The views of a scene show one set of named points, each view turned or mirrored, shifted and resized as a whole, with a little noise and some points left out.
In the rows, zero is written as 128.

Scene 1
View 1
zisi: [188  92 169 128  78 121 132 133 148 115 164 110 184 127 139 132 133 130
 143  97 140 111 140  79 146 114 122 120 103 140 153 145 140 133 117 155
  96 120 124 142 120 104 119 151  97 155  56 149 146 143 138]
lini: [184  62 150 136 117  87 120 106  95 138 157 100 162 128 140 135 146 130
 111  83 119 134 140  73 140 103 111  89 107 121 132 118 129  99 113  92
 134  95 163 153 141 110 119 108  98 141  92 156 149 137 120]
git: [138  98 145 119  90 100  96 139 129 177 136 115 172 163 138 176 142 119
 120 104 159 112 118  90 147 120 121 114  88 122 130 147 143 115 147 114
 121 136 154 191 144 131 100 154 103 127  69 137 191 139 132]
kota: [149 136 150  99  78 143 131 173 198 115 166 134 171 157 133 163 128 112
 171 155 178  98 132 110 149 133 130 143  91 125 142 138 167 156 130 151
 104 144 105 154 113 124 118 162 109 152  78 130 142 156 138]
fas: [112 148 132  94  95 124 129 173 204 153 156 136 147 180 126 183 114 109
 148 193 181  87 109 124 140 154 127 149  76 119 123 126 164 142 130 128
 136 160 125 154 130 143 122 177 116 142 107 135 163 149 149]
Dito: [121 138 119  79 105 122  87 171 152 156 151 107 168 151 139 164 133 128
 130 152 155  86 125  90 127 122 122 105  82 126 100  91 150 128 120  72
 144 150 148 168 146 148 121 146 109 141 129 117 145 126 129]
depif: [130 120 149  99  69 120  78 161 149 182 137 108 196 151 143 171 137 126
 127 107 161  83 117  78 142 119 127 118  81 142 128 149 140 126 145 131
 103 162 142 192 142 136 101 182 102 136  58 123 191 128 141]
dusa: [148 131 130 100 118 129 167 159 202  95 182 142 128 167 123 159 118 105
 166 206 166 114 133 128 142 151 124 143  95 106 126  97 172 151 105 110
 150 122 117 119 117 126 143 128 116 157 140 144 111 164 130]
tor: [160  81 138 138 129  77 154 104 126 155 159 107 131 150 126 146 114 128
  98 148 117 119 114  98 130 141 106 115  94 127 126 112 129  98  98  99
 162 112 163 123 147 122 141 131 104 145 122 171 158 137 142]
Pifu: [178  93 153 114  95 114 109 134 121 129 160  94 183 117 144 127 135 141
 125  96 123 105 142  67 133 105 115  96 102 140 131 113 129 120 108 108
 119 119 144 147 135 116 122 134  95 151  89 142 137 127 128]
zogub: [109 133 113  94 126 100 121 153 158 168 155 113 132 166 126 170 113 123
 112 193 145  89 108 109 119 149 113 121  79 122  98  86 146 116 106  69
 175 146 158 141 153 151 141 148 111 141 158 139 152 130 138]
Pab: [155 128 151  97  81 136 114 163 172 125 164 112 184 136 139 143 127 131
 149 136 152  87 135  85 136 122 124 126  91 142 133 122 148 143 116 134
 107 145 122 149 124 125 123 165 104 155  83 130 141 136 138]
bavot: [150 136 132  81  99 138 108 171 166 114 170 106 174 131 143 137 131 132
 151 151 147  91 143  87 127 116 122 107  94 131 112  87 152 144 105  94
 129 137 130 144 129 132 133 138 108 158 126 122 111 132 125]
pedam: [179  91 174 141  79 114 162 129 174 121 163 132 162 152 129 153 124 117
 150 126 156 121 129 107 158 134 125 146 100 129 168 168 153 136 127 181
  99 121 117 138 113 102 119 160 103 150  50 164 165 163 145]
kufe: [128 144 130  87  98 131 118 172 184 141 164 118 161 157 131 160 119 122
 144 176 158  83 121 103 129 138 124 128  81 131 115 105 155 140 114 110
 137 154 129 147 135 138 129 163 111 151 120 128 141 139 141]
Lum: [146  69 128 138 140  67 147 108 117 152 155 131 117 177 125 178 141  98
 116 138 147 154 122 116 150 131 112 108  99  88 122 119 150  99 129  74
 172  92 168 159 144 124 119  95 111 125 118 167 166 160 120]
soke: [164  64 154 157 116  62 156  84 113 183 146  96 136 143 126 144 100 142
  73 129 102 110 100  85 127 144 101 122  90 146 139 136 109  84  96 126
 154 120 169 117 155 116 141 156  95 144  96 188 193 125 162]
Duz: [146  89 131 116 116  85  99 122 102 178 144  89 161 139 137 149 130 140
  91 112 119 103 119  73 123 117 109  92  90 134 113 104 121  94 110  74
 154 126 174 158 159 135 124 135  99 136 113 147 168 116 134]
niv: [140 113 133 116 117 103 152 141 170 137 165 126 130 166 126 162 117 114
 133 178 151 113 119 118 137 147 117 131  91 113 124 111 154 126 111 107
 152 124 138 132 134 128 134 139 111 146 124 155 147 151 140]
Kudob: [176 113 156 123  98 126 176 142 193  96 178 125 148 142 125 134 108 123
 153 172 144 107 134 112 140 145 119 145  98 131 149 121 153 145  96 154
 121 124 110 103 114 112 146 151 105 166 101 159 124 155 148]
Liruf: [169 142 160  87  64 167 118 187 201  84 174 127 197 134 143 140 138 122
 190 134 174  93 155  94 149 115 135 133  99 133 145 128 171 171 123 157
  82 142  95 154 104 115 118 158 107 163  70 117 114 153 128]
sur: [110 143 114  71 107 121  70 176 145 171 146 104 170 154 141 168 138 127
 126 149 157  82 121  86 123 121 123 100  80 125  91  86 147 125 123  59
 150 156 156 181 153 156 117 148 110 136 134 112 150 122 125]
sal: [180 136 149  83  88 159 122 173 178  78 184 105 189 111 145 113 128 139
 169 141 141  89 157  77 129 111 124 112 101 145 127  86 155 158  90 121
 107 131 109 122 112 117 140 139 102 175 111 123  88 134 128]
Miko: [129 111 138 117 104  96 126 139 155 172 149 122 145 170 127 176 121 117
 119 154 154 103 107 107 140 142 119 129  83 122 127 132 145 117 128 115
 143 142 148 158 144 137 120 159 108 135  98 149 180 142 147]
View 2
fas: [137 117 131 114 148  69 158 120 150 134 145 160 172 147 152 135 152 161
 126 167 134 122 117 158 174 145 118 136 127 140  89 186 115 164 108 135
 106 137  95 179 154 140 138  97 112 120 137  68 156 109 153]
Pifu: [149 151 106 148 111 149 147 151 121 166 145 128 162 176 156 158 171 137
 117 163 167 134  84 115  88 138 144 132 115 142 140 161 138 157 135 150
 123 140 102 167 155 127 122 108 126 111 153 133 118 114 129]
niv: [141 122 131 113 145  85 130 132 125 167 135 147 174 147 152 138 158 137
 118 158 152 113 105 152 152 160 114 143 135 123 109 179 144 142 114 145
 122 142  95 161 153 133 121 119 115 111 135 101 132 114 137]
Miko: [132 127 125 100 136 105 151 130 139 144 126 155 169 172 149 147 147 152
 122 145 151 115 108 144 157 149 130 145 136 143 111 169 140 153 122 132
 111 147  95 184 153 142 124 112 129 119 148 100 133  97 150]
Liruf: [142 151 102 182 145 104 163 135 145 126 167 124 156 139 171 144 194 146
 108 207 119 150  82 128 114 122 114 118  93 137 103 190  85 180 111 145
 116 116 103 160 163 113 155  85 122 121 124  87 153 152 141]
kufe: [154 119 125 130 128  80 152 129 136 154 159 151 173 146 154 139 156 157
 129 175 153 131 117 147 147 142 130 132 119 140 105 183 118 164 113 145
 109 141 100 172 152 138 138  99 101 110 146  84 146 110 140]
tor: [146 130 128 104 127 123 121 140 115 190 122 142 177 174 148 146 149 130
 123 132 168 105  91 140 129 164 126 148 146 128 131 160 171 128 126 151
 130 148  88 166 147 135 100 126 122 108 148 125 114 102 134]
pedam: [122 158 109 145 164 137 143 128 147 133 119 129 160 176 162 143 179 129
 105 156 107 123  58 136 129 140  98 134 132 136 108 170 125 149 113 137
 130 117  83 173 157 118 117  96 158 135 118  95 138 140 159]
zogub: [156 102 138  94 118  70 140 133 122 176 149 163 180 146 143 140 135 157
 135 155 181 114 136 155 159 159 139 144 133 135 112 176 147 148 117 146
 108 157 103 171 147 149 126 118  89  99 158  99 133  86 133]
Dito: [150 118 121 117 109  89 163 141 130 150 156 154 168 151 153 152 151 160
 129 177 182 134 132 135 139 141 153 135 113 144 119 179 124 170 126 141
 102 158 116 174 155 145 144 111 100 104 161 111 132  89 130]
Kudob: [152 138 123 153 153 101 122 130 129 177 149 128 173 146 157 130 176 129
 117 166 120 121  73 147 125 150  97 131 127 121 104 176 129 144 102 158
 135 115  81 154 150 116 118  99 119 114 119  83 146 148 141]
lini: [132 151 105 125 117 157 137 154 113 167 119 126 157 181 157 161 169 120
 107 151 181 121  81 113  94 150 141 144 127 132 150 158 162 141 143 145
 131 150 106 159 157 127 114 133 141 113 149 162  97 105 123]
git: [117 143 109 109 128 137 170 138 146 117 116 152 156 189 155 161 154 152
 113 151 158 128 101 125 138 138 144 141 126 153 123 166 135 165 137 119
 107 151 105 191 159 140 133 113 149 129 154 123 121  92 150]
dusa: [142 117 131 132 160  54 123 131 122 169 153 141 175 115 159 128 172 132
 111 185 144 118 107 159 157 160  97 136 126 107  97 198 127 145 101 156
 126 132 100 141 158 123 134 117 100 105 116  89 142 136 128]
zisi: [137 162 103 159 134 152 147 140 137 146 135 123 157 178 162 153 181 133
 111 164 130 132  63 119  96 133 122 129 117 141 126 165 126 158 125 144
 127 122  90 170 156 118 123  97 146 124 137 115 130 135 146]
kota: [131 140 112 150 154  94 158 128 149 125 148 139 161 145 164 140 177 147
 111 186 121 135  93 142 142 134 111 128 113 137  97 187 101 170 111 139
 113 123  98 169 160 122 146  93 127 124 126  83 153 137 148]
sal: [167 141 108 183 119 104 141 146 121 176 182 121 167 131 165 142 188 139
 121 201 150 148  89 125  90 129 127 119  96 130 119 185 107 167 114 166
 124 123 104 147 154 117 141  92  97 101 137 102 144 146 122]
sur: [150 113 120 111 100  86 170 141 132 147 157 159 167 152 149 156 144 168
 131 177 193 137 144 134 143 138 164 137 111 150 121 178 125 174 132 138
  95 165 120 178 156 151 148 112  94 103 170 114 129  80 129]
Lum: [109 128 122  82 146 107 130 144 114 154 100 145 162 162 153 153 154 118
  98 145 183  99 108 141 155 173 122 158 144 115 131 174 170 130 137 135
 130 165 111 155 166 132 117 152 140 114 135 152  97  94 125]
Pab: [149 142 111 153 127 115 159 135 140 144 156 136 164 160 159 147 171 152
 122 178 139 139  92 129 117 130 132 126 111 145 113 175 110 170 117 145
 115 129  99 173 152 128 137  92 119 117 143  95 143 125 143]
depif: [132 144 109 124 117 136 186 133 158 112 135 154 156 191 154 160 155 168
 126 160 146 140 104 122 132 124 153 132 117 168 118 163 113 180 134 122
  98 143 102 202 155 143 139  92 138 129 162 103 139  94 160]
soke: [149 141 130  98 123 158 121 136 122 195 109 143 181 208 140 149 141 135
 132 101 153 101  74 136 120 162 130 148 158 143 133 139 183 124 127 145
 132 141  70 185 137 142  81 114 139 117 155 119 117  97 153]
Duz: [147 132 119 104  99 139 147 148 119 172 131 146 169 185 147 162 144 145
 130 141 192 122 110 122 114 148 160 145 129 147 143 154 161 148 140 143
 115 163 104 179 148 146 115 122 121 107 172 140 108  80 131]
View 3
zogub: [138 114 171 144 153 120 121 147  81 173 110 122 137 141 143  96 135 146
 165 128 125 129 112 101 112 133 105 129 148 174 178 150 134 153 123  87
 128 109 100 126  57 117 157 135 130 142 133 100 143 117 129]
Dito: [133 113 188 146 165 117 123 116  86 172  90 107 117 144 138  82 144 111
 127 136 129 124 107 105 117 133 127 131  97 147 155 123 130 187 125  97
 144 122 103 129  52 136 158 139 139 125 124  96 131 146 124]
tor: [ 88 126 145 122 140  98 137 148  88 157 115 138 130 144 156 142 116 121
 144 151 117 125 119 132 125 120 118 112 161 144 141 120 142 107 133 100
 120  88 117 142 146 112 142 142 113 158 152 134 122 121 119]
Kudob: [ 85 152 166 108 155 148  90 164 130 136 139 123 121 133 120 129 114 101
 163 143 118  75  95 110 148 173 139 106  93 139 147 121 137 141  93 182
 107  92  92 109 153 105 151 123 110 121 148 138 111 110 170]
sal: [119 159 179 127 176 128  99 122 127 144 133 132 126 156 113 105 134  45
 131 146 119  71  81 104 164 187 146 132  40 126 134 107 124 189  91 153
 119 135 113 118 127 150 149 128 136 113 117 138 113 136 179]
Liruf: [ 93 149 204 120 176 156  84 125 135 137 107  84  92 126 102  93 131  67
 117 143 126  69  84 105 148 182 171 107  10 118 128  98 126 205  91 203
 126 111  83  98 115 124 159 126 127  89 130 117 104 146 165]
bavot: [127 138 183 138 172 120 111 122 102 159 116 119 123 149 125  94 139  76
 130 141 123 100  90 105 143 164 136 131  71 140 148 121 123 184 106 123
 128 133 110 126  91 144 152 134 138 121 117 119 125 138 153]
kota: [ 92 131 198 118 163 163  87 142 123 143 101  78  94 116 111  97 127 108
 132 136 128  87  98 107 128 164 155 100  50 134 142 114 131 181  99 192
 129  92  74  99 101 103 162 126 119  94 143 106 110 133 150]
Duz: [102 111 163 134 150  80 158 114  83 165  84 138 124 154 166 123 130 106
 115 155 128 139 124 129 122 100 125 129 143 129 129  91 142 143 147  72
 146 102 125 147 110 135 146 151 134 156 145 115 121 151  96]
depif: [ 90 100 206 125 161 129 131 116 121 146  51  90  85 131 144  97 132 117
 105 149 143 119 127 113 120 103 161 116  80 113 125  55 152 195 142 146
 171  90  87 109  78 111 164 140 138 107 163  75 106 169  90]
zisi: [ 63 138 175 106 157 121 118 128 129 133  97 113  98 138 133 133 117  73
 107 162 124  90 107 131 146 139 164 107  68 102 107  69 142 156 119 173
 135  88 104 118 166 118 150 139 120 120 154 130  94 150 130]
soke: [ 68 119 144 108 132  96 150 160 113 145 100 162 130 152 172 161 106 136
 149 161 124 124 143 130 131  92 122 119 186 130 132  74 166  96 149 107
 138  69 119 131 164 100 146 142 115 166 183 126 110 125  97]
sur: [143 102 194 154 167 111 129 112  79 177  80 107 118 146 142  75 149 115
 122 135 133 134 109 102 114 126 125 135 101 150 158 120 128 194 129  81
 149 125 104 131  34 140 159 143 146 126 124  87 136 150 114]
lini: [ 67 128 153 120 150  76 151 107  78 158  97 122 109 145 155 145 121  73
  90 168 117 129 111 154 127 115 140 106 116 112 103  97 129 121 137 101
 126  95 130 163 170 137 136 155 118 156 135 148 107 154 106]
git: [ 74  99 189 124 150 117 135 115  94 156  58  83  85 122 148 111 127 123
  99 152 134 133 126 131 106 100 151 101 102 120 123  83 140 158 143 131
 153  78  91 129 101 107 158 149 124 123 156  94 108 159  85]
Miko: [ 91 109 179 124 146 130 120 145  97 158  85  98 107 124 145 111 125 146
 138 140 130 125 123 116 109 115 133 104 127 146 150 113 143 146 130 132
 138  80  86 118  92  95 158 139 119 129 158  97 119 132 107]
Pifu: [ 89 134 170 124 162  94 138 111 108 148  99 132 114 155 145 127 127  64
 104 163 124 107 108 132 146 131 147 124  90 111 111  76 137 158 128 118
 137 109 124 141 146 143 145 146 131 137 140 133 106 155 125]
fas: [112 114 196 128 155 166  92 160 111 157  98  84 107 118 120  86 130 156
 162 123 131 107 111  94 111 145 134 109  97 160 173 133 138 173 110 164
 132  90  68  96  57  89 167 125 121 106 152  85 124 119 136]
kufe: [124 125 188 135 164 140 105 140 111 153 106 110 119 138 126  90 136 113
 148 136 129 102 103  98 130 151 132 124  88 149 159 118 134 183 110 139
 136 114  90 109  74 120 159 130 133 115 138  99 127 131 144]
View 4
kufe: [177 135 124 121 158 111 111 112 105 170  73  78 115 129 119 127 130 136
 102 172 142 128  87 150 172 160 105 138 145 102 124  87 141 114  88 153
  96 139 160 147 107 158 144 125 131 144 119 101 143 128 111]
pedam: [158 134 159 136 206 135  87 132 112 155 154  72 183 112 136 165 128 174
  84 106 125 130  50 170 185 155  80 117 177 132 152 131  44  94 114 102
 138  83 146 180  71 162 127 105 146 148 163  75 158 150 179]
tor: [161 129 149  80 149 131 131 132  82 139 170 103 158 105 130 168 105 135
  99 115 112  86 172 147 115 163 145 115 166  99 118 108 143 168 120  97
  98 108 147 175  87 139 135 133 173 125 132  87 139 158 143]
fas: [190 120 134 113 165 110  93 130 119 197  89  84 103 122 135 117 130 151
 108 160 134 105  65 153 179 169  83 140 150 107 126  66 126 107  71 139
  98 147 175 155 103 160 137 118 127 135 135 107 143 114 123]
zogub: [185 122 126  81 130 109 130 122  96 178  96 100  95 117 129 128 117 121
 114 166 131  87 146 137 132 173 131 136 143  87 106  63 185 157  82 137
  79 159 168 150 110 148 143 142 150 122 113 114 134 126  99]
Liruf: [157 148 126 182 214 106  96  98 109 144  54  42 162 132 101 159 157 153
  81 162 174 182  16 167 210 143  86 134 165 120 149 131  62  66 114 173
 134  95 141 134  87 181 144 108 118 168 114  87 159 138 133]
Dito: [170 140 115 126 152 104 143 111 111 174  67  94  95 129 102 137 116  99
  89 192 160 135 116 146 155 168 119 137 141 111  97  90 162 145 109 144
  88 139 139 141 104 170 156 156 140 114 116 117 145 147 114]
bavot: [159 148 118 140 169 105 130  96  87 136  58  65 138 129  97 154 137 122
  92 174 164 154 105 150 158 151 135 133 149  95 123 115 141 124 118 168
 104 119 140 132  99 166 151 132 137 147  94  96 145 143 105]
sal: [149 161 120 160 188 108 118  79  73 102  49  41 177 132  87 164 152 142
  88 159 163 180  89 157 173 135 140 130 157  91 148 145 113  98 130 187
 120  98 141 127 101 162 147 111 136 182  83  74 151 145 104]
Lum: [171  98 145  84 176 100 138 158  94 165 183 113 126  75 151 210 117 109
  98 108 154  68 150 134 100 173 140 115 197 102  94  93 114 179 109  88
 111 106 140 161  64 175 134 155 181  81 123 141 134 155 147]
soke: [154 143 164  67 133 164 132 136  91 144 203 116 173 119 126 146  79 146
  92 110  72  91 184 161 124 166 129 107 153 120 123 121 141 172 135  61
  98 102 143 209  88 119 135 131 180 126 173  58 150 179 175]
zisi: [141 155 144 155 197 136 118 113 103 129 131  70 186 123 105 171 120 144
  71 130 137 163  82 171 177 147 105 115 167 133 139 154  70 110 147 115
 129  73 120 173  73 163 140 123 151 148 147  68 163 173 171]
Duz: [150 151 132 106 137 132 164 120 101 150 136 113 129 125 103 157  85  92
  81 163 129 125 181 152 125 166 140 119 146 119  86 117 161 186 145  94
  87 113 119 170  88 153 156 165 172  99 141  95 149 185 150]
dusa: [187 108 134 103 182  86  86 123  78 146  94  64 142  96 146 171 167 165
 119 124 154  90  81 140 146 157 130 134 179  70 146  80 113 105  69 172
 115 129 186 129  97 163 129 101 139 160  82 116 129 101  91]
Pab: [158 152 130 149 180 123 116 105 106 153  83  68 147 134 102 139 127 140
  83 165 143 161  75 164 185 154 100 130 147 120 130 123 104 105 120 142
 112 108 138 155  94 162 147 125 133 149 131  81 155 153 140]
kota: [172 133 133 151 201 109  92 116 116 172  83  63 139 120 124 147 145 156
  91 151 156 143  28 162 197 156  81 135 163 118 139 102  78  82  93 152
 124 113 158 146  89 172 137 111 123 153 131  99 154 128 137]
lini: [135 142 138 125 175 126 157 125  89 121 163  99 172 103 107 208 105 100
  71 124 149 131 161 150 119 155 150 108 177 121 100 152 110 175 163  94
 116  72 104 169  62 165 149 156 183 107 132  94 153 194 166]
Kudob: [165 135 147 113 186 121  85 114  77 124 121  57 185 114 131 160 150 184
 104 111 122 117  82 158 166 148 120 123 171  93 164 119  92  94 102 148
 125 103 169 157  94 143 128  90 141 180 114  71 144 125 127]
niv: [179 116 140  93 165 111 105 133  91 160 127  86 133 101 140 158 134 149
 107 129 131  89 109 147 141 163 123 129 170  92 128  84 125 131  90 131
 105 127 170 155  92 154 133 120 149 135 116 108 137 126 122]
sur: [170 141 107 129 142 103 153 112 120 185  60 100  78 133  99 128 110  82
  87 208 164 138 124 146 155 169 118 140 134 116  83  82 175 157 109 144
  79 146 135 140 104 173 162 168 140 100 119 122 147 150 112]
View 5
lini: [104 140 124 142 122 143 133 155 108 144 144 134 102 113 132 113 124 125
 138  62 126 101 116 161 108 108 116 167 132  88 145 112 133 145 112 114
 102 162 151 127 145 141 137  98  86 155 129 145 157 157 151]
Miko: [113 147 120 132 114 127 123 145 150 143 130 122 109 126 106 119  97 104
 158  95 124 117 124 109  95 109 111 135 140  92 106 149 127 117 101 153
 114 120 141 126 151 122 115 118 121 151 135 118 150 131 120]
kota: [110 149 126 144 119 123  98 130 139 114 100 129 106 128 119 115 124  68
 139 108 107 120 132 114 105 127 125 142 144 124  93 174 152 119  78 154
 118 116 156 110 125 120 126 120 133 164 102 147 104 137 108]
depif: [108 173 114 148 110 155 116 116 137 139 141 124 102 133 122 112  81  78
 153 105 134 121 148 134  96 122 106 136 175  93 102 159 137 128  85 147
 115 138 141 154 179 123 135 104 139 143 120 128 119 142 121]
pedam: [114 150 124 138 109 145 109 141 130 110 108 108 115 121 122 107 111  96
 122  92  95 116 118 125 121 125 123 167 149 112 112 168 143 110  86 150
 113 132 163 108 129 159 115 148 120 175 123 167 109 146 115]
niv: [111 126 124 127 118 107 118 159 147 134 114 131 111 120 102 120 126 104
 156  92 109 114 108 106  98 109 119 138 111 107 107 142 133 118 106 153
 116 110 145 107 126 117 120 116 112 155 128 124 155 131 117]
soke: [111 132 103 121  99 148 145 170 129 145 152 103 124 106  98 108  85 140
 149  76 102 107  91 135 107 109  99 166 120  79 136 118 116 110 125 143
 112 143 138 135 167 166 119 134 101 152 171 133 178 149 126]
Pifu: [101 142 111 142 115 142 121 143 104 132 135 138 105 116 124 108 122  95
 140  87 113 105 119 163 107 122 111 161 131 109 131 121 145 144 103 123
 111 155 146 141 157 134 154  91 108 146 122 145 138 158 133]
Lum: [113 135 140 133 133 114 136 166 145 156 131 130 102 122 124 126 124 145
 152  60 140 106 117 114  97  91 126 145 125  72 130 126 119 132 117 128
  99 134 148  98 119 122 100 114  82 162 133 125 177 132 151]
zisi: [106 147 116 144 112 150 112 137 111 115 120 122 110 118 127 104 119  88
 125  91 100 110 120 153 119 130 116 170 143 115 123 146 149 129  90 133
 112 151 158 127 144 152 141 119 118 162 119 164 112 158 123]
fas: [114 142 121 132 113 109 107 135 164 129 110 128 111 131  98 121 108  76
 164 114 115 122 129  90  91 116 116 122 133 114  82 170 138 110  90 171
 122  96 141 118 139 103 118 118 140 150 119 113 132 124 100]
dusa: [108 116 126 127 122  89 104 158 146 121  92 142 111 120  98 122 151  85
 151 101  95 113 104 100  99 116 126 135  96 132  99 150 146 118 100 157
 120 100 151  95 104 106 128 111 116 158 113 131 142 129 106]
git: [112 165 126 147 116 149 123 129 139 146 141 124 102 130 127 118  90 104
 150  87 141 116 143 130  97 109 114 143 168  79 113 151 129 130  94 140
 108 141 143 137 163 129 119 111 118 152 125 129 136 139 133]
Kudob: [108 121 116 128 110 115 106 158 128 108  97 125 119 114 100 110 138  85
 135 102  78 112  97 120 114 128 119 158 106 136 108 151 151 111  97 154
 121 116 156 104 117 139 133 128 122 163 124 151 127 145 103]
tor: [108 124 116 124 113 124 135 169 131 144 136 124 116 111 103 116 114 130
 153  75 110 108  97 127 102 105 111 154 110  92 131 117 125 123 122 138
 111 134 142 120 143 138 124 114  96 151 149 127 176 144 129]
sur: [101 148 116 141 121 113 118 131 143 154 141 154  96 131 108 124 113  79
 177 104 142 116 138 126  78 111 106 113 132 103 103 129 136 144 104 144
 117 121 129 149 165  79 148  64 126 126 116  95 156 134 126]
Pab: [105 146 113 142 112 131 105 131 124 120 118 135 107 124 112 111 120  68
 146 107 106 117 126 137 102 129 111 145 135 124 106 151 151 127  88 146
 121 129 147 134 150 121 146 102 134 148 111 140 117 148 111]
bavot: [101 131 115 139 120 111 107 139 123 130 118 154 101 123 108 117 142  69
 155 106 112 111 119 140  95 123 113 134 112 132 110 131 152 140  98 139
 119 123 143 131 140  97 158  76 123 139 107 126 136 145 117]
sal: [ 96 124 109 141 118 115  96 139 104 110 103 155 105 117 109 108 159  55
 138 111  91 109 111 153 108 136 116 150 104 152 114 133 165 139  91 138
 122 129 153 128 130 112 172  80 124 145  98 148 114 156 110]
zogub: [107 124 114 123 116  98 125 156 156 152 130 143 110 123  90 126 116 100
 178  99 124 114 112 103  83 104 105 116 104 104 104 128 127 124 116 156
 119 106 130 128 149  91 132  90 116 133 134  94 178 126 116]
kufe: [106 136 114 135 115 111 108 139 144 131 115 141 108 127  99 119 121  72
 162 112 113 118 121 113  91 120 111 126 121 123  96 148 142 125  95 158
 123 109 139 129 145  99 140  96 133 141 117 116 137 134 107]

In a view up to two points have been moved. Name them for each view, in the order of its rows, or write -.
view 1 -> -
view 2 -> -
view 3 -> kufe
view 4 -> fas
view 5 -> kota, dusa
